Each row is a point on a landscape with many valleys, with its height.
A ball rolls from a point to the lowest of its 2 nearest points, and stops where none of them is lower. Distance is the straight distance between rows; heights are no part of it.
Z_856 h=12.5: 63	-33	-6	-11	-23	63	-12	-24	-9	6	-22	-25	30	12	-22	2	25	-39	-4	-16	29	-34	51	15	-25	39	-20	-14	1	-19	-42	-10	40	-11
Z_554 h=42.6: 2	-20	-40	-10	-3	7	-24	9	33	53	2	28	6	-16	17	-19	-1	-25	-23	-12	-9	15	-25	-11	-30	42	-25	-2	3	-26	-33	14	20	-23
Z_175 h=11.5: 21	-18	-62	-15	-51	-12	30	-9	3	-16	-9	20	11	-1	-24	29	-13	4	-10	-3	52	-47	16	-8	6	-11	-10	16	-3	-30	-3	-18	-41	21
Z_543 h=55.7: 30	-16	59	13	27	54	-19	-42	-3	-9	8	-16	-12	35	3	-6	16	-18	36	2	-2	-38	22	-22	36	-1	21	43	21	-17	-52	-4	37	-33
Z_870 h=17.7: 26	-7	-4	-24	-21	-3	17	-33	-23	-37	-20	-5	8	39	-22	54	-3	13	23	-8	27	-3	-7	-9	-2	-28	10	17	-4	13	-1	-13	-38	11
Z_359 h=30.4: -29	-44	-66	-7	-12	-30	-45	-11	21	27	1	43	18	29	-3	9	-22	-29	4	-3	9	16	-68	-8	-32	-6	8	12	-24	-3	-20	-19	-44	24
Z_572 h=15.0: 34	8	6	-15	-3	24	-3	-6	9	24	-14	-1	-5	-18	-5	-6	21	-16	-7	-6	6	27	-3	-2	-1	28	-16	11	33	-20	-52	15	34	-45
Z_361 h=17.4: 57	-35	-22	25	-5	38	-13	-10	6	16	10	-4	24	14	13	-6	-4	-4	4	8	-15	-37	62	-19	-18	22	-17	-26	-21	-9	22	15	43	-11
Z_414 h=63.0: 15	19	50	2	15	4	18	-8	-19	-20	-8	-34	-4	2	11	1	15	12	12	-8	-10	4	31	14	27	-8	13	-18	6	24	10	-4	22	1
Z_964 h=14.4: 40	-48	-5	27	1	36	-7	8	17	20	17	14	4	16	5	-32	3	3	1	27	-24	-52	68	-32	-2	4	0	-23	-20	-19	38	8	55	-2
Z_46 h=73.6: -30	14	35	-10	0	14	-4	13	13	-5	-1	-26	-8	-10	-27	-31	-7	-22	-26	-23	54	-11	22	58	7	35	12	-17	-20	8	-34	-57	-2	58
Z_532 h=12.8: -20	17	-6	-13	1	-17	-8	14	17	11	1	-11	-19	-19	-5	-13	-20	15	-14	-2	15	48	2	-1	-16	36	-23	-5	-8	-11	5	-17	29	-2
Z_73 h=64.4: 23	35	29	-8	-16	-8	41	-6	-36	-55	-27	-47	-4	-6	-9	18	16	24	11	-8	-6	5	28	20	5	-16	9	-24	-1	33	39	10	12	15
Z_953 h=20.9: -11	15	2	-9	-18	7	27	-8	16	26	0	17	-3	-38	-8	-3	12	-23	-11	-6	14	-15	-12	5	32	10	4	38	31	-33	-58	0	-36	-4
Z_582 h=11.7: 23	-24	21	-7	-11	25	15	-29	5	-30	8	9	-32	19	-13	-22	-7	13	9	14	21	-68	21	-21	43	-17	33	28	-4	-24	-5	-26	16	9
Z_578 h=13.4: 0	52	4	-11	-24	-5	31	25	12	-8	-8	-27	-14	-37	-18	-5	9	15	-20	2	12	31	26	36	3	11	-16	-21	19	-10	5	3	18	-22
Z_266 h=9.8: -23	-6	-5	11	-17	-4	17	45	10	-4	22	22	-15	-41	7	-38	-7	7	-22	17	17	-42	18	19	37	-5	9	-8	-16	-10	19	-23	1	34
Z_873 h=12.9: 21	-47	-28	20	1	-15	-10	-9	7	-30	3	26	-14	4	17	-21	-24	25	9	38	-15	-52	-1	-67	20	-46	15	6	-7	-25	52	11	17	-5
Z_612 h=44.9: -25	8	8	-12	-6	-16	-10	0	38	1	10	12	-46	-25	-7	-35	-24	-4	-11	-13	59	10	-20	-12	34	22	7	49	9	-36	-41	-57	13	0
Z_754 h=11.3: 20	-33	4	17	-1	14	-3	9	11	-2	15	15	-5	7	3	-30	-7	5	-7	19	-12	-51	41	-13	16	-5	16	-20	-24	-10	29	-6	32	13
Z_377 h=33.1: 26	-6	-4	-4	-8	-16	2	-26	-9	-23	-13	10	-1	0	19	29	-8	20	16	0	-4	0	-13	-39	22	-29	7	26	6	-1	6	23	-12	-33
Z_805 h=29.1: 5	11	-32	-13	-1	-13	-2	6	11	37	-7	28	1	-12	-2	8	5	-5	-17	-7	-3	25	-60	-9	-15	1	-7	22	21	-5	-26	25	-23	-39
Z_490 h=70.2: -17	1	17	7	8	-14	14	24	-14	-38	4	-16	-23	-16	8	-34	-11	21	-11	19	0	0	15	11	-13	-7	-2	-31	-33	28	52	-29	33	68
Z_935 h=47.8: -42	10	-24	5	8	-26	-14	45	-20	-2	1	9	21	6	10	20	-7	-10	5	1	-42	28	-34	23	-29	-15	-18	-35	-24	31	38	35	-36	16
Z_422 h=5.5: -21	24	6	3	-16	-28	42	21	-20	-38	-5	-6	-8	-32	13	6	4	23	-5	7	11	-18	1	23	33	-25	10	-2	2	16	19	-2	-21	33
Z_546 h=26.0: 3	18	12	-18	0	-9	-6	-7	2	-10	-19	-19	0	19	-26	16	-2	0	-5	-19	21	41	-16	25	-28	14	-5	-1	-16	17	-11	-15	-5	5
Z_209 h=42.0: -10	-36	-9	27	25	13	-31	19	2	21	25	15	32	17	31	-18	-14	-18	-8	4	-43	-32	20	7	-17	6	1	-44	-44	17	35	16	0	16
Z_720 h=32.1: -35	6	8	-15	-4	-46	16	-16	-5	-19	-5	22	-11	-3	-4	33	-4	10	-5	2	30	20	-70	-15	29	-18	17	59	21	-10	-29	-11	-70	6
Z_973 h=8.1: 19	-6	-51	16	-24	4	17	24	0	30	1	19	32	-23	5	3	7	-16	-16	0	-7	-56	38	18	6	1	-11	-29	-8	-16	13	32	-21	-3
Z_68 h=14.2: 9	-31	13	8	3	17	-11	-13	11	-15	15	14	-15	23	1	-27	-15	4	-2	13	3	-55	14	-14	27	-9	26	13	-23	-12	5	-19	16	17
Z_346 h=71.6: -28	2	30	-16	-2	-21	-2	-9	4	-63	-7	-32	-23	14	-15	-20	-22	23	-16	-12	54	12	-6	19	-15	10	8	2	-43	31	12	-79	18	74
Z_17 h=72.5: -34	12	33	-13	10	-8	-4	15	13	-24	4	-31	-18	-2	-14	-32	-18	10	-24	-12	44	22	13	37	-10	37	-5	-17	-34	18	-1	-64	30	59
Z_142 h=39.3: 62	29	6	-4	-15	36	20	-7	-22	2	-25	-32	17	16	-29	38	31	-9	3	-3	-3	13	4	20	-30	2	-11	-11	27	18	-8	32	7	-44
Z_428 h=28.7: -14	18	59	-8	32	24	-10	-5	7	24	2	-2	-28	-17	11	-26	19	-35	18	-12	-2	28	-4	-3	40	13	17	30	48	-16	-72	-2	14	-35
Z_736 h=2.3: -15	3	-31	-6	-21	-47	16	30	31	-12	10	19	-40	-52	10	-30	-17	28	-6	15	45	15	-8	-41	36	-11	-12	39	19	-35	18	-24	19	-17
Z_271 h=21.6: 2	-4	22	-14	-1	-6	-1	-32	-9	-21	-16	-8	5	36	-13	32	0	-3	13	-19	27	3	-8	14	-3	-4	15	20	-10	12	-23	-25	-30	20
Z_540 h=8.0: 26	-8	3	-16	-29	3	37	-25	-10	-42	-4	-4	-15	-3	-8	1	-7	22	-1	-2	40	-52	27	-9	31	-18	18	8	-2	-5	12	-29	-3	22
Z_342 h=5.0: 1	4	-14	-2	-9	-15	21	25	14	0	8	-16	-28	-35	-3	-27	-9	35	4	15	22	11	43	-25	-3	9	-18	-4	5	-12	51	-13	55	2
Z_816 h=38.4: -11	-14	27	2	14	-7	-1	-39	-12	-2	4	15	7	30	15	34	8	-23	22	-2	-12	-21	-29	-10	27	-11	30	41	15	-5	-32	13	-55	-2
Z_309 h=17.1: 2	60	8	-13	-17	-4	17	20	6	-6	-4	-33	-23	-24	-29	11	-3	23	-21	7	-1	59	-4	20	-31	20	-23	-19	24	3	19	10	18	-31
Z_402 h=19.5: -40	-2	1	11	28	-32	-13	19	-10	16	12	37	1	-14	48	2	-11	-8	2	-4	-41	10	-43	-11	26	-17	4	9	9	-4	-5	31	-32	-30
Z_194 h=46.2: 24	-46	18	16	16	52	-40	-47	-16	10	0	-3	43	57	9	17	27	-49	31	-13	-19	-44	14	16	-25	7	12	0	-11	7	-39	4	-5	2
Z_994 h=19.0: 46	18	10	-5	-5	24	-18	-45	-14	-6	-15	-19	-17	8	-17	24	3	60	37	3	-14	57	28	-68	-41	4	-29	24	20	7	31	22	67	-46
Z_87 h=15.4: -3	11	-5	14	10	-9	6	28	-23	13	1	6	21	-13	30	11	7	-3	3	-2	-52	-5	7	9	9	-13	-3	-34	-6	13	26	51	-17	-22
Z_708 h=70.9: -18	14	17	-7	-10	-28	21	11	-18	-65	-16	-31	-18	-4	-3	-11	-13	21	-10	-3	32	-4	-3	29	-10	-13	5	-15	-33	38	34	-38	2	77
Z_525 h=14.5: 16	-3	-40	-22	-40	-15	20	-11	-12	-30	-19	3	8	22	-36	47	-9	14	5	-5	44	-7	-4	7	-7	-18	1	5	-11	1	5	-25	-41	30
Z_6 h=34.5: 48	39	16	-6	-21	40	46	-14	-25	8	-26	-32	14	2	-38	39	51	-12	-7	4	8	-4	7	34	-1	-13	-4	3	59	10	-37	24	-18	-38
Z_991 h=7.9: -14	10	-7	11	-19	-18	43	44	-12	-26	9	14	-19	-50	17	-31	1	17	-17	28	6	-43	16	24	39	-30	5	-17	-7	6	37	-8	-4	46
Z_561 h=22.1: 20	11	40	-15	12	25	-10	-16	7	26	-9	4	-18	-15	7	-7	28	-20	10	-10	0	35	-20	-13	21	15	0	35	50	-19	-72	9	28	-56
Z_150 h=15.3: -3	-53	-53	23	8	-19	-37	1	30	-9	14	37	-6	6	28	-27	-37	21	1	34	-14	-38	-22	-75	10	-23	2	10	-20	-28	41	10	8	-9
Z_910 h=9.1: 26	-4	-74	-14	-58	-23	28	5	8	-23	-22	15	6	-22	-19	25	-21	26	-14	4	48	-26	6	-23	4	-21	-18	9	-7	-27	22	2	-25	-2
Z_33 h=66.8: 20	8	20	16	5	11	10	4	-39	-18	-14	-39	34	19	7	19	21	-3	16	-12	-43	-20	42	30	-8	-12	6	-58	-27	48	46	28	-3	22
Z_374 h=36.0: 48	-7	4	-1	-9	10	2	-28	-18	-15	-17	-4	18	21	7	34	4	8	20	-9	-12	-3	11	-20	-6	-14	-1	2	-7	10	9	28	-2	-27
Z_779 h=8.8: -16	48	4	-12	-27	-32	31	27	-11	-46	-20	-25	-14	-18	-20	22	2	29	-13	-1	20	25	-15	32	-2	-15	-6	-3	-2	22	20	-2	-16	14
Z_624 h=58.8: 30	-8	67	17	37	35	-8	-20	-2	-1	8	-25	-10	28	15	-14	25	-8	30	2	-17	-13	41	-24	27	-5	16	9	20	4	-16	2	48	-29
Z_269 h=18.3: 56	-17	-14	5	-9	43	-11	-8	1	24	-11	-19	24	1	0	-1	16	-17	-4	-2	-1	-3	50	4	-29	38	-31	-28	2	-20	-15	20	46	-25
Z_732 h=18.1: -34	-37	-29	20	10	-25	-31	30	27	7	29	38	-16	-10	29	-37	-34	7	-16	23	-7	-25	-21	-37	20	-7	4	9	-19	-22	24	-9	8	4
Z_470 h=29.8: -1	-1	15	9	14	40	-7	26	6	42	7	-34	-8	-7	-5	-38	4	15	0	10	7	13	85	8	-29	35	-22	-47	3	1	21	-9	71	6
Z_19 h=13.6: -70	-25	41	20	56	-23	-28	18	4	-24	25	17	-33	24	30	-57	-10	21	4	28	-33	10	-28	-32	-7	-19	12	7	-21	12	27	-25	31	33
Z_701 h=27.5: -57	-7	36	-1	33	-13	-31	8	-1	-13	9	-9	5	26	8	-11	-10	-20	-5	-23	11	10	-20	47	-15	12	15	-14	-39	36	-13	-44	-20	59
Z_589 h=4.7: 17	-3	-47	-11	-32	-41	15	4	21	-29	-13	14	-29	-43	5	-1	-28	43	3	15	37	12	-9	-71	27	-19	-18	31	16	-36	33	-6	22	-25
Z_610 h=28.8: -18	8	-35	8	-9	-6	27	19	1	51	6	39	20	-37	8	9	22	-20	-16	0	-31	-21	-17	10	22	-13	-4	9	29	-27	-24	45	-49	-21
Z_956 h=41.6: -30	29	36	-1	29	-2	5	29	-3	12	8	-7	-11	-22	20	-17	9	-8	1	-10	-18	29	4	30	30	7	-5	-21	21	6	-12	9	10	-16
Z_911 h=32.2: -19	-12	35	11	37	-5	-35	-27	-12	-21	3	-10	25	45	24	12	1	-8	25	-15	-35	11	-12	5	-21	-17	21	-11	-31	43	7	2	-19	15
Z_461 h=28.4: -48	22	-11	-5	8	-50	9	16	-10	3	-3	34	-8	-22	11	21	-7	12	-16	3	1	35	-85	-8	17	-27	2	39	22	-3	-17	15	-62	-18
Z_868 h=23.8: -35	12	-20	5	8	-32	11	19	-5	27	7	48	-3	-42	28	3	0	-1	-11	2	-29	10	-52	-11	33	-22	-1	21	30	-20	-16	40	-44	-38
Z_391 h=30.3: 24	37	16	-5	-19	18	50	-11	-15	13	-16	-8	8	-21	-20	27	39	-3	-8	4	2	-3	-2	23	28	-17	-2	16	46	-10	-34	29	-32	-31
Z_227 h=23.9: -47	-24	-32	-2	6	-28	-43	10	36	17	18	27	-12	-6	17	-33	-38	-17	-29	-13	24	11	-39	-6	-15	28	-7	15	-29	-20	-14	-35	-7	17
Z_364 h=16.0: -13	8	-10	-1	-11	16	9	13	22	34	7	15	-3	-41	-5	-29	-5	-31	-19	-11	20	-31	13	22	26	22	2	7	9	-30	-44	-13	-12	11
Z_67 h=45.6: -35	13	-37	5	-9	-19	-5	50	-5	4	7	-1	12	-17	11	-2	-19	0	-16	3	-30	15	3	19	-32	13	-30	-42	-27	8	46	28	-1	15
Z_748 h=22.9: 22	65	14	-17	-4	0	18	-2	2	-11	-13	-46	-17	-5	-40	30	3	5	-14	-13	18	63	-39	18	-42	6	-11	8	42	30	-3	8	0	-41
Z_658 h=8.7: -37	-24	19	20	48	-22	-27	12	6	-11	25	12	-18	10	38	-30	-14	13	12	19	-40	5	-20	-46	8	-21	11	12	-6	9	31	0	23	-2
Z_727 h=48.1: -10	-3	-46	-19	-19	-32	-18	4	45	29	2	34	-29	-34	0	-27	-23	-4	-30	-11	34	35	-42	-30	-4	34	-22	38	9	-48	-31	-24	17	-25
Z_634 h=61.0: 21	11	57	8	30	28	-9	-10	-12	9	-3	-31	-1	9	14	-5	25	-11	18	-8	-17	17	37	4	21	11	1	-12	22	11	-25	6	34	-26
Z_163 h=25.9: -6	6	-12	-16	-8	2	6	-4	9	40	-9	27	4	-13	-5	8	19	-19	-12	-14	3	3	-44	4	5	10	4	32	28	-13	-57	13	-30	-15
Z_594 h=29.0: -3	62	27	-15	25	-8	6	-5	-18	-9	-11	-40	-6	16	-33	44	11	-5	6	-16	-2	64	-64	33	-31	-12	10	9	39	54	-8	4	-27	-25
Z_611 h=51.2: 30	-31	43	5	17	64	-28	-58	-19	-4	-6	-21	20	41	2	11	22	-42	27	-13	-3	-43	14	3	-1	16	18	25	10	-11	-63	-4	13	-16
Z_230 h=41.3: 27	-49	4	16	6	37	-26	-36	8	-24	11	3	27	63	0	-25	-11	-1	7	10	-14	-59	34	-8	-23	-4	21	-26	-56	13	22	-10	14	31
Z_547 h=33.8: -5	42	51	-12	24	-7	12	-9	-27	-2	-14	-17	-3	14	-10	33	20	6	7	-11	-6	43	-44	25	1	-15	15	12	28	31	-26	16	-33	-29
Z_760 h=12.7: 43	13	-48	3	-42	15	33	6	4	34	-13	15	24	-32	-12	12	24	-13	-16	3	0	-34	26	10	4	-3	-22	-4	22	-36	-15	39	-10	-34
Z_183 h=27.3: -41	-30	-45	-3	-8	-45	-40	0	19	-4	-2	31	4	10	11	-1	-35	-10	-4	-3	30	8	-59	-15	-13	-7	3	24	-26	-12	-5	-26	-45	22
Z_217 h=19.1: 5	-11	-12	24	21	-1	2	29	-12	16	17	4	12	-18	34	-10	-1	7	9	14	-57	-10	33	-23	7	-7	-7	-37	-2	10	54	41	25	-17
Z_706 h=12.6: -22	-5	-9	10	-20	17	12	34	20	22	18	20	-2	-37	-12	-38	-14	-20	-25	3	26	-57	26	29	27	19	9	-8	-20	-23	-14	-25	-15	34
Z_889 h=47.3: -24	20	-16	-29	-22	-20	1	2	43	22	-5	24	-39	-43	-16	-31	-9	-5	-32	-21	51	34	-48	-2	13	30	-6	46	23	-38	-62	-39	5	-10
Z_744 h=23.0: 22	-9	19	28	25	24	6	8	-17	23	9	-19	0	-2	18	-18	19	22	26	18	-50	-7	69	-35	-14	-6	-6	-37	8	13	60	31	59	-17
Z_965 h=28.9: 50	11	-23	-22	-26	23	-19	-51	2	-14	-10	-17	-13	12	-34	28	-19	41	7	-2	29	62	-17	-52	-62	18	-42	34	2	-3	19	7	35	-35
Z_596 h=42.3: -45	-2	45	-1	17	2	-12	11	32	-4	23	7	-51	-6	-13	-49	-17	-5	0	-1	39	-11	-13	-1	42	10	32	42	-6	-23	-35	-58	13	16
Z_703 h=33.0: 21	4	-31	9	-11	1	27	2	-16	36	-6	29	29	-5	-4	39	28	-16	-1	11	-28	-20	-13	4	9	-20	0	9	28	-10	-14	48	-51	-24
Z_355 h=23.2: -39	-20	31	6	34	-5	-42	-21	16	-27	18	-5	-6	40	13	-26	-20	0	-3	-6	6	-4	-26	5	-4	4	25	11	-38	20	-8	-44	1	31
Z_368 h=31.3: -46	4	37	-4	36	11	-26	20	0	9	6	-25	11	16	1	-29	-5	-30	-18	-24	4	17	15	56	-22	38	-2	-48	-26	28	-14	-27	7	46
Z_173 h=10.0: 32	-30	-3	10	-1	-16	20	-5	-5	-44	-3	8	-33	-13	-4	-29	-11	30	8	33	8	-30	31	-54	8	-40	9	3	-2	-21	63	-10	37	7
Z_775 h=37.4: 37	-28	-29	6	-10	15	0	-18	-21	33	-7	32	37	26	6	44	26	-30	23	7	-29	-28	-15	-2	-8	-11	8	12	15	-5	-23	35	-42	-17
Z_723 h=2.6: 40	-17	-9	-14	-32	29	16	-13	5	-21	-4	-15	5	13	-25	-4	-12	-1	-14	-15	58	-56	56	15	-4	14	-2	-17	-26	-5	0	-39	12	34
Z_337 h=5.6: 22	2	12	-15	-37	23	49	-13	-4	-33	-2	-16	-6	-8	-25	-6	2	12	-10	-8	54	-62	53	21	32	-1	10	-5	-5	-6	3	-41	-2	36
Z_251 h=65.5: 30	8	-4	-6	-22	0	22	-5	-34	-48	-24	-39	20	19	-20	26	8	13	13	-15	-5	-16	37	18	-20	-18	2	-39	-26	35	53	7	1	36
Z_278 h=39.1: 7	-53	-9	17	10	15	-27	-38	-5	-22	9	4	30	63	12	0	-8	-10	23	5	-12	-57	7	-8	-15	-28	27	-11	-45	23	22	3	-22	28
Z_465 h=26.5: -3	7	-5	15	9	23	-10	18	-9	39	7	-24	-6	-16	4	-19	0	33	20	7	-25	12	76	-18	-40	16	-26	-40	1	6	57	20	72	-12
Z_89 h=39.0: 64	5	-5	-5	-17	31	3	-22	-17	-8	-21	-24	23	32	-24	40	14	2	16	-10	-4	13	14	-1	-37	-2	-19	-11	-8	16	13	27	7	-24
Z_531 h=7.4: 22	-13	-18	10	-6	-9	14	6	-1	-15	2	-11	-14	-24	3	-15	-12	30	7	19	-6	-7	40	-40	-5	-7	-8	-13	-3	-3	63	4	46	7
Z_539 h=6.9: 52	-34	5	2	-18	62	-6	-23	-1	-4	-4	-15	25	30	-18	-2	3	-30	-2	-9	32	-67	63	18	-12	23	-4	-20	-23	-4	-18	-21	20	17
Z_862 h=16.8: -25	-2	7	-3	26	-30	-30	-9	22	7	11	7	-31	0	20	-11	-21	23	12	2	-1	60	-22	-60	-7	9	-13	41	10	-18	1	-14	33	-32
Z_436 h=77.8: 6	35	-5	-1	-16	3	48	6	-25	-5	-12	-15	23	14	-46	52	32	-11	-5	10	-6	-6	10	62	13	-12	11	-16	27	12	-8	-2	-54	31
Z_292 h=20.7: -35	-17	-10	9	14	-21	-27	16	20	5	22	25	-13	-10	24	-25	-29	-6	-15	-2	2	-6	-19	-10	12	8	4	8	-17	-9	1	-17	1	7
Z_457 h=6.7: 10	-11	-64	-2	-38	-35	3	9	18	-29	-12	11	-7	-36	5	1	-37	33	-9	12	24	-2	-9	-53	5	-10	-23	5	-10	-23	47	2	6	1
Z_400 h=44.0: 6	-7	-48	-5	0	6	-9	-17	-14	31	4	20	34	34	-23	45	2	-24	12	6	-27	25	-68	32	-20	-6	20	-15	9	37	-21	3	-55	22
Z_421 h=45.8: 3	-8	-57	-17	-15	-10	-14	13	46	56	6	36	-18	-34	7	-25	-9	-5	-28	-3	8	35	-38	-31	-19	41	-34	23	21	-44	-33	5	31	-41
Z_797 h=11.4: -26	18	-1	-15	14	-32	-8	14	16	19	5	17	-28	-23	13	-11	-14	8	-11	-4	3	60	-40	-15	6	18	-17	19	15	-18	-16	-6	14	-31
Z_858 h=6.1: -43	5	-5	-6	11	-48	-3	36	32	17	22	24	-44	-41	24	-36	-12	10	-1	3	22	42	-26	-41	28	1	-15	47	28	-37	-1	-15	20	-38
Z_249 h=39.4: -11	-41	-7	30	32	7	-43	-6	-6	0	23	10	41	38	37	-6	-10	-13	19	4	-60	-24	1	-13	-25	-15	12	-36	-45	32	37	31	-13	10
Z_239 h=26.6: 2	35	17	-8	-18	-8	54	-12	-9	1	0	9	0	-37	-4	27	27	12	-2	7	1	-1	-7	3	57	-24	6	39	42	-23	-22	24	-47	-27
Z_318 h=11.9: -10	55	-5	-10	-44	-15	49	29	6	-27	-16	-24	-7	-33	-36	18	16	15	-29	1	31	9	14	61	2	-15	-9	-12	14	-1	4	-9	-20	8
Z_503 h=80.4: 26	6	17	4	-7	0	35	-15	-48	-18	-19	-13	26	26	-1	56	30	7	27	3	-25	-24	15	11	20	-33	18	-10	11	27	16	31	-46	3
Z_605 h=76.5: -11	36	4	-14	-25	14	54	8	0	10	-16	-20	15	-5	-61	29	37	-28	-23	2	13	-7	12	66	17	1	5	-3	34	-4	-41	-16	-50	40
Z_372 h=41.7: 33	-24	3	9	6	27	-18	-24	-20	28	-11	7	37	34	11	31	28	-38	23	-8	-28	-24	4	15	-15	0	4	-7	2	9	-27	27	-17	-13
Z_667 h=36.1: -15	-37	-9	19	19	-8	-36	-16	-16	-18	6	5	41	48	16	19	-7	-14	36	-2	-35	-21	-10	0	-20	-35	21	-25	-42	42	27	9	-39	32
Z_101 h=43.8: -14	-25	-39	17	1	-5	-15	37	1	17	13	9	29	-3	15	-10	-16	-17	-15	-1	-16	-26	18	18	-25	12	-11	-47	-43	10	39	13	-9	30
Z_711 h=39.6: -13	-28	-16	-9	10	-4	-30	-30	-6	26	1	28	21	48	-8	35	4	-31	22	-3	-16	28	-68	15	-22	-7	25	10	-4	24	-37	-11	-49	21
Z_432 h=25.0: 0	17	-42	-3	-4	-19	4	27	10	27	0	24	3	-27	3	5	-5	2	-21	3	-20	29	-39	-11	-17	1	-21	-1	10	-11	9	42	-14	-44
Z_854 h=35.1: -36	8	34	4	34	-10	-15	3	9	19	19	23	-30	-14	27	-16	-6	-18	11	-13	-14	14	-34	-10	43	0	17	33	29	-17	-42	-2	-4	-31
Z_552 h=27.6: -34	-14	59	10	54	0	-44	-37	2	-38	16	-21	13	60	20	-19	-5	-2	19	-12	-22	13	-17	8	-19	-1	29	-6	-40	47	-4	-32	1	30
Z_405 h=14.7: -22	-17	-5	10	30	-28	-36	-6	4	-2	12	25	-2	3	47	3	-20	4	11	5	-38	16	-38	-44	13	-17	3	18	-2	-2	5	22	-11	-31
Z_435 h=11.6: -3	-2	-20	29	-7	1	22	43	-17	18	14	15	27	-30	29	-9	10	-6	-10	6	-36	-54	35	23	29	-13	-1	-44	-8	4	32	37	-15	3
Z_56 h=35.2: -24	0	8	-13	20	17	-30	5	17	30	-1	-25	3	4	-5	-31	-8	-22	-24	-18	10	36	20	33	-44	58	-22	-38	-11	2	-26	-23	34	26
Z_521 h=35.3: -27	-30	-17	-1	18	-27	-49	-21	4	11	2	27	21	41	9	17	-13	-22	23	-6	-16	37	-70	-9	-33	-19	12	11	-24	20	-13	-2	-46	4
Z_751 h=38.2: -39	43	68	-11	41	-17	2	12	-19	-8	-2	-13	-13	-5	18	5	11	5	7	-14	-29	56	-32	25	25	-5	5	-6	17	24	-20	9	-5	-22
Z_900 h=68.1: 4	-7	10	19	15	19	-9	4	-20	-10	4	-33	33	19	12	-4	1	5	8	-8	-46	-3	42	11	-33	8	-7	-57	-39	41	58	19	20	31
Z_798 h=16.9: 48	25	-46	6	-42	20	28	27	12	29	-14	-8	20	-26	-22	10	22	-16	-28	10	-9	-11	34	24	-27	8	-30	-35	20	-22	7	44	8	-40
Z_333 h=47.6: -23	-5	-28	5	5	-21	-14	12	-28	5	-3	18	31	26	-6	41	-1	-14	21	7	-31	18	-42	29	-12	-23	15	-22	-14	31	9	12	-60	28
Z_312 h=21.3: 10	30	-40	1	-20	-4	18	34	10	31	-1	7	8	-29	-7	4	9	-6	-31	5	-24	19	-5	17	-24	5	-26	-26	17	-13	10	43	-3	-41
Z_686 h=8.2: 50	22	15	-10	-8	26	8	-11	2	8	-15	-29	-10	-5	-14	6	14	11	4	7	10	42	29	-4	-13	26	-26	0	25	-15	-15	11	49	-43
Z_303 h=79.2: 25	26	15	-2	-5	10	36	-11	-43	-10	-16	-18	25	37	-34	66	31	-2	19	6	-16	3	0	40	8	-20	19	-13	20	32	-1	12	-50	13
Z_161 h=8.5: -14	25	17	-16	1	-9	13	21	19	12	2	-32	-33	-30	-10	-25	3	29	7	4	32	47	42	-4	-7	27	-19	1	19	-16	16	-21	60	-13
Z_109 h=75.0: -34	28	15	-11	-9	7	25	12	4	10	-12	-17	8	-16	-35	-3	17	-32	-17	-17	35	-11	14	61	12	21	11	-6	10	-2	-46	-27	-38	49
Z_371 h=24.2: 42	23	-12	-13	-17	40	-40	-54	-14	2	-4	-19	0	14	-28	26	-8	55	20	3	-2	63	6	-47	-75	15	-44	15	7	15	35	30	53	-41
Z_390 h=29.9: 8	10	5	1	-11	-24	29	-16	-11	-9	0	22	-8	-29	26	25	6	24	14	13	-7	-10	-17	-32	60	-34	14	43	38	-19	-9	28	-35	-40
Z_746 h=14.3: 28	9	18	1	11	14	-5	-24	-3	7	-8	-24	-9	6	2	9	4	35	29	2	-10	43	38	-44	-20	13	-19	10	13	0	17	8	61	-33
Z_988 h=39.5: -40	2	47	5	29	9	-17	-5	16	8	20	5	-33	-1	5	-29	-13	-22	8	-6	9	-12	-20	1	43	10	33	37	8	-15	-49	-31	-3	2
Z_629 h=38.7: -8	-12	-4	-11	15	18	-28	2	25	39	3	1	4	-2	7	-29	0	-33	-19	-19	-1	20	-2	14	-26	46	-16	-17	1	-8	-41	-4	26	3
Z_955 h=69.2: -14	-2	5	12	12	10	-7	10	-19	-17	7	-27	4	-2	2	-21	-9	22	-2	8	-25	4	40	6	-41	13	-9	-51	-37	35	63	-9	40	57
Z_66 h=35.0: -33	-7	16	-5	2	-28	9	-19	-5	-17	8	16	-1	11	6	29	-1	-13	5	0	11	-16	-41	-8	35	-12	26	48	11	-9	-24	-6	-70	21
Z_124 h=18.6: -53	-30	43	10	47	-6	-42	1	19	-19	24	16	-26	51	5	-63	-7	12	2	14	-16	-11	-17	-15	13	0	32	19	-40	-6	-4	-36	29	34

Call two points neighbours if one is among the 2 nearest of the other. Go from one point of each pair to the other, from neighbour to neighbour, staying as low as possible. Name the highest point that can't be avoided.
Z_686 and Z_658: Z_727
Z_342 and Z_239: Z_503
Z_342 and Z_973: Z_470
Z_667 and Z_973: Z_816
Z_754 and Z_723: Z_68
Z_422 and Z_973: Z_805
Z_736 and Z_342: Z_532
